Each row is a point on a tangle of strands that fork, close into loops and nearly touch. The rows are in no order.
Points whose rows are less than 49.8 apart are linked; no others are. Some points are linked to none.
bik: [ -7  -5 -13   5   6  12  14  25   3 -12   5  -9 -17  -1  -9  -1  16   5
   1  -9]
tugi: [  3 -18   4   1   6   6 -23  22 -31  -6 -11 -16  13 -13  20  -5  31  -6
 -15 -19]
Nugi: [ -2   8 -12 -11  17  -7   1   0   3  -3 -29  13   6   4  -8 -27   8  15
  18   9]
Zolup: [ 12  -3   2  -6  -7  -9 -26  21 -24  -1   3 -21   2  12 -21   8  -5   8
   4   0]
Res: [  2  -3  25   7  -4  -9   4 -32  27   5  -1  23 -27  -2 -19  -5 -17  -4
   2 -10]
siza: [-17  -1  21   0  23  15   6 -12  32   3  16  -8  -5   8  -4  -5   8  10
   5 -16]
Loto: [  0  -5  -6 -10  -5  13   5   2   5 -32  23 -13   2   6 -11   4   1 -17
 -10 -26]
nog: [  0  -2  20  -8 -13   5  12 -21  29  14  16 -15  -8  15 -20  -6 -14  -4
 -11   0]
Zug: [  3   1  13  12  -2   6   4 -35  24   6  -6  14 -15  -6  -3 -13 -24  22
  -3   7]
Sapem: [ 14  12  21 -10 -24   1  15 -11  -6   1   3 -11   0   9  -3   3  -9 -19
  12   1]
Vivus: [-12  -7   1  -3  -9  27  21   8  10   4  -5  -7  22 -14  21  -3  12 -17
  -6 -16]
feden: [ -8 -18  26  -2  -8   1  -4   5   9  12   6  13  -2  -7  15   5  16   6
   5  11]
Rubor: [  2   6 -10 -17   5  -1   8 -26  14   5  -8  14  -1   3  13   9 -21 -11
   1   4]
voze: [-12  -6 -12   9  10  -8 -23 -10 -12 -16  -1  21 -15  -9   3  22 -12   7
  -3   0]
gozi: [-32  -3  -3   6  10   3   9 -36 -13   2 -12  13 -12   5   0  11 -13  11
   4  10]
Fibeb: [  4   3 -13  -2  -2 -20   2  17 -27  16  -2  13  22   3   8  -6   6  25
  27  27]
Katom: [  3 -17   6 -13  -7  -1 -25  17  -8  -9  -1   2   6  10 -16  17  12  22
  12   2]
rom: [ -8 -11   4 -19   1  -5 -16   3 -27   6  -9  -5  12  11  13   3   1 -15
  -3   0]
fodu: [  7   8 -21  -3   0 -17   2   7   0   3   8  21  -1  -2  -4 -15  11  25
  33  24]
sazo: [ 11  10 -10  13 -14 -12   8   7   3   8   4  -1  12 -14  -5 -40  11   8
  11  14]
Bomim: [-16 -12 -10  12   2  12  -9  15 -31 -15  -4 -15  14 -10  16  10  15  -1
  -3 -16]
Tadoz: [ -7  -5   6  -1  -4   6  33 -11   1   2  11   3  -8  36 -28  10   6  -9
  -4 -17]
bara: [ 25  10   8   4 -20  -2 -14  22  12   4  -5 -14  18  -6  -2  23  -2  11
  -4   4]
kamot: [ -8   7  -9  -8  13  10  21 -29  23 -13  -7  21 -16  18 -24   2  28   4
  18  -7]
Lag: [ -8   3  -8   2   9  11   6  -1  -7 -12  -6 -13 -16  -5  21   3 -11 -19
 -12   3]
Leka: [-11  -9  -9  -7  11   6   3   6  -2  -2 -13   3  10  -3   8 -21  23   5
  -1   8]
toru: [ 21   3   2  -5   0   1  -5  26 -25   2  -6 -36  -4 -21   8 -14  -6 -22
 -19   2]
defut: [ 14   4 -18   3  -3  -5   0   3   3 -12  -6  23 -11  -1  -5 -19   8  11
  12   1]
saf: [ 16  -3   6  -2   8   5 -19  10  -1   3 -32  -7   9   8   7 -17  -6   7
 -24  -7]
Sok: [ 20  15 -10   8   0 -21 -11  -8   5  12  -3  -9  17 -14   9 -42  -3  -1
  -5  22]
dede: [ -1  10  -5  -1 -20   1   5   5  11 -14  20  -2  -1 -14  -1  10  -2 -28
  -1 -14]
liser: [  8  -7   9  -8 -10  -2  -2  -6  17   7   4  -7   8  29 -22   8 -10   7
 -14 -10]
topa: [  6   2   7   4  32 -15 -17   0  10  19   4  -5 -13   7  13 -28  -9  -7
 -12   7]
dul: [  2   2  11   3  20  11   4  17  23  -6   2   1 -15   5  -4  -6   9  17
   7  -9]
pagaf: [-15  -7 -13  -8   2  -7   1  12 -32  10  -5   7  14   0  18   5   2   0
  14  11]
lete: [-11   5  14 -12  -9   9  15 -30   6 -38   0  -2  -7   5 -24  11  -6 -20
 -14 -12]
Togon: [  7 -11   1  -9  27   1   3  -4  22  -5  22  17 -13   1  25 -12  12  11
  14  10]
liren: [ -6   6   1  -6  31   3   4 -27  31   4  18   2 -16  10   7 -17   9   9
   9   2]
liv: [  1  -4 -12   8  -1 -13 -16 -27   2  -8  11   5 -14  -1   1  14 -19  16
  -5  14]
potid: [ -5   1 -10  10  15  24  18  -4   9 -10  19 -17   1  -6  25 -13  13  19
   5   4]
Kufir: [ -6   0  -8  12  16   9  -1  17 -22 -13  -7 -14  14   4  21 -10  24  12
   9   3]
vun: [-20  -5   1  -3 -14   0   5 -18 -13  -1 -30  11  -4   0 -15   6  -2  14
   8  13]
logi: [ 19 -21   2  -4 -14   3 -17  15 -33 -14   0 -16   2 -15  23   6  17 -21
 -27  -6]
Von: [-26   5  -6  10   2   7  25  12  15  27  14  -4   0 -12 -19   4   1  16
  10  10]
pilo: [ 27  -6  22  -6 -14   2 -13  15   1   0   6 -15  16   5   0  21 -10  -9
  -9 -13]
nir: [ 16   0  -4  -6   2   8  -5  12 -16  -7   0 -33   7 -18  20 -29 -10   0
  -3   5]
Nepo: [  4  15  20  24 -10 -22 -10  -7   0  21   7  11 -11   9 -14  -7  -9 -10
   5   4]
sos: [-29  -3  -9  12  -2   6  23 -19  15   9  18   8 -22  -1 -26  15  15   1
 -12  -5]
fami: [ -1  21 -11  -3   2   0  10  17  13  11 -13  -1  17   7 -15   2  -7 -21
  -4 -15]
Noba: [ 17  11   0 -16   4   6  -1  22  -9 -11 -23 -28  -6  -9   7   3 -16 -33
 -29   0]
buba: [ -3  -6   6  -6 -12  -2  -3  12  -4 -10  -6  16 -17  -4  -4  28   4 -13
  -4   2]
vifo: [ 10  -5  26   5  -2  -2  -7  24 -39  -7   3 -18  -4   7 -11   9  -5  -5
   7 -13]
Terog: [ -4 -18 -17 -13   3  15   2   5  13 -15  29  -3   5   8   9   6  12  -2
 -10 -16]
gav: [-19   4 -22   6  17  12  20  10   9   3  25 -15 -11  -6   0   4   7  13
   3   8]
toza: [ 18 -10   2  -7 -17  -2 -17   8 -13 -13 -13  18   6  -1   3  19  11 -15
  -3 -13]
tebek: [  5   2  -1 -11 -10   1  15  16  17   6  12  -2   7  -2  -7  13 -19 -27
 -15 -17]
gami: [ 10  -9 -10   1 -11   0 -19  16 -24 -26  -8  18   0 -24  11   6  -4 -12
   3 -13]
bopav: [-14  -4  -4  17  28  -7 -12 -12   4   2  -8  15  -3  -1   2  -8  -2  31
   3   7]
Fovod: [  7  20  15  16 -12 -12  -2  14  -8  12  -1  -1  -3  -8 -14   6 -21 -23
  12  -7]
vak: [  2  14 -17  -7   1  -1  -2   3  20   2 -13   7   4   0 -30   6 -14   6
  -6  -7]
Pelik: [-11  -5  21   5 -13  13   8  14   5  10  -2  -4  19 -22  20  -4  14  -2
   9   5]
bopib: [ 11  -6 -11  -9  12  12   6  -3   4   2   9  -6  12   1  39  -4 -13  15
  -5  20]
novit: [ 11 -15  -1 -21  -7 -10 -16  17 -42   3 -17  -6   5 -10  18   4  10 -26
 -11   3]
dof: [ -4  10  -5 -16  12  -2   1  -2  -7 -16 -10 -13  -5  -1   6  17 -15 -43
 -25   2]
Kepi: [-20   2  -6  -6 -19  -9  -5  -4  -2 -10  -8  10 -15 -20 -17  16   0   1
  15  12]
mosif: [ -4  -7   0 -14   1   0  32 -29   7  -9  -7  23 -17  36 -30   5  21  -4
   1 -17]
kuv: [ -1 -11  10   6  -9  -4 -22  11   4   1   3   2  11 -11   2  11  21  27
   6  16]
segu: [ 19 -14  33   2  -7  10  -6  27 -29   8   2 -23  16   0  13  13  -9  -8
  -3 -18]
gaf: [ -2   2   3   1  -3  -8  -7   7   7  13   3   6  22   0 -15 -31   4  13
  12  -8]
sovum: [  1  11 -22 -16  -4   2   6 -11  10   0 -18  15  14 -13  32  14  -3 -22
  -2   7]
poto: [ -1  -5   9  11  18   5 -11 -32   6  -8  -3  21 -14   1   8 -11 -21  22
  15  -7]
tefer: [  4   5  -2  -6  -3 -10  -7   3   5  17 -16  -4  12  19 -26   3  -8  23
  -2   9]
tem: [-11 -14   9   3   5   7 -24   9 -14 -16 -14  12  -6 -22   8   3  -9   7
  -1   1]
takat: [  2  19  -3 -11 -21   0  24 -24   1   5 -13   2   0   4   2   4 -16 -16
  19  12]
lavuf: [ 21  16   2  -3  19 -16 -11   8   8  12  -3   5   6  15  12 -10   1  -5
   7   9]
kud: [ 10  -2  21   5 -11   8  18 -18   4   7  14 -13  -7  19   8  -1 -13   3
   3  -6]
tamim: [ -4  -5  15   9  -2 -10  -7  -8   7   2  11  11 -14   0 -14  -3 -10  -9
  -6 -13]
los: [ 17  11 -18  17 -32 -14 -13   9  -4   3   2  -6  10   3 -10  28   2   7
  -8   4]
Pazun: [  0  17 -23  15 -14  -8  -7 -17   2  -4   8   2   3   2  -6  16  -8   1
  -1   7]
reson: [-19  -2 -10  20 -11  10  31 -22   8   1  13  11  -3  19 -26  10  21  -4
 -14 -32]
Lelan: [ -2  10  -7  22   1 -19   0 -15   1  26   9  -3  11  -3  12 -22  -8  10
  -6  30]
Siz: [  5   7  -6   3  11  19   9   8  -5 -26   0 -25  -8  -9  18 -16  -4   7
  -4   7]
luvup: [-30  -3  -4   5   8  -4  15  -5   9  33  13  12 -12  -1 -12  11  17  -1
  -3   9]
nokig: [  4   5   7   4  13 -12 -19  11 -10  10  -6   6  16  -1   1 -11  -8   7
  16   0]
beb: [ -6   8  -5  19  15 -15  -1 -17  16  26  11  20  -5   0  -1  -5  -6  15
   2  12]

A fork is a point with three links, a tip a point with one. Leave the first point through the second and follow the links. Name the first fork or tip that comes.
lavuf, nokig | Fovod
voze, liv | Vivus
Terog, Loto | sovum
Nepo, tamim | topa
kuv, Katom | gozi
Sapem, kud | Terog

A piece is two or more points that can be reached from each other along the links. Count, over all rows, the pieces, the separate loops (a circle has one, a figure eight two, a Y none), the forks (points with three links) and the tips (points with one).
pieces | 5
loops | 2
forks | 2
tips | 8

How many points has the smallest loop of links through each point below? Write - if it is on no loop.
Fibeb | 12
Siz | 6
Loto | -
siza | -
kuv | -
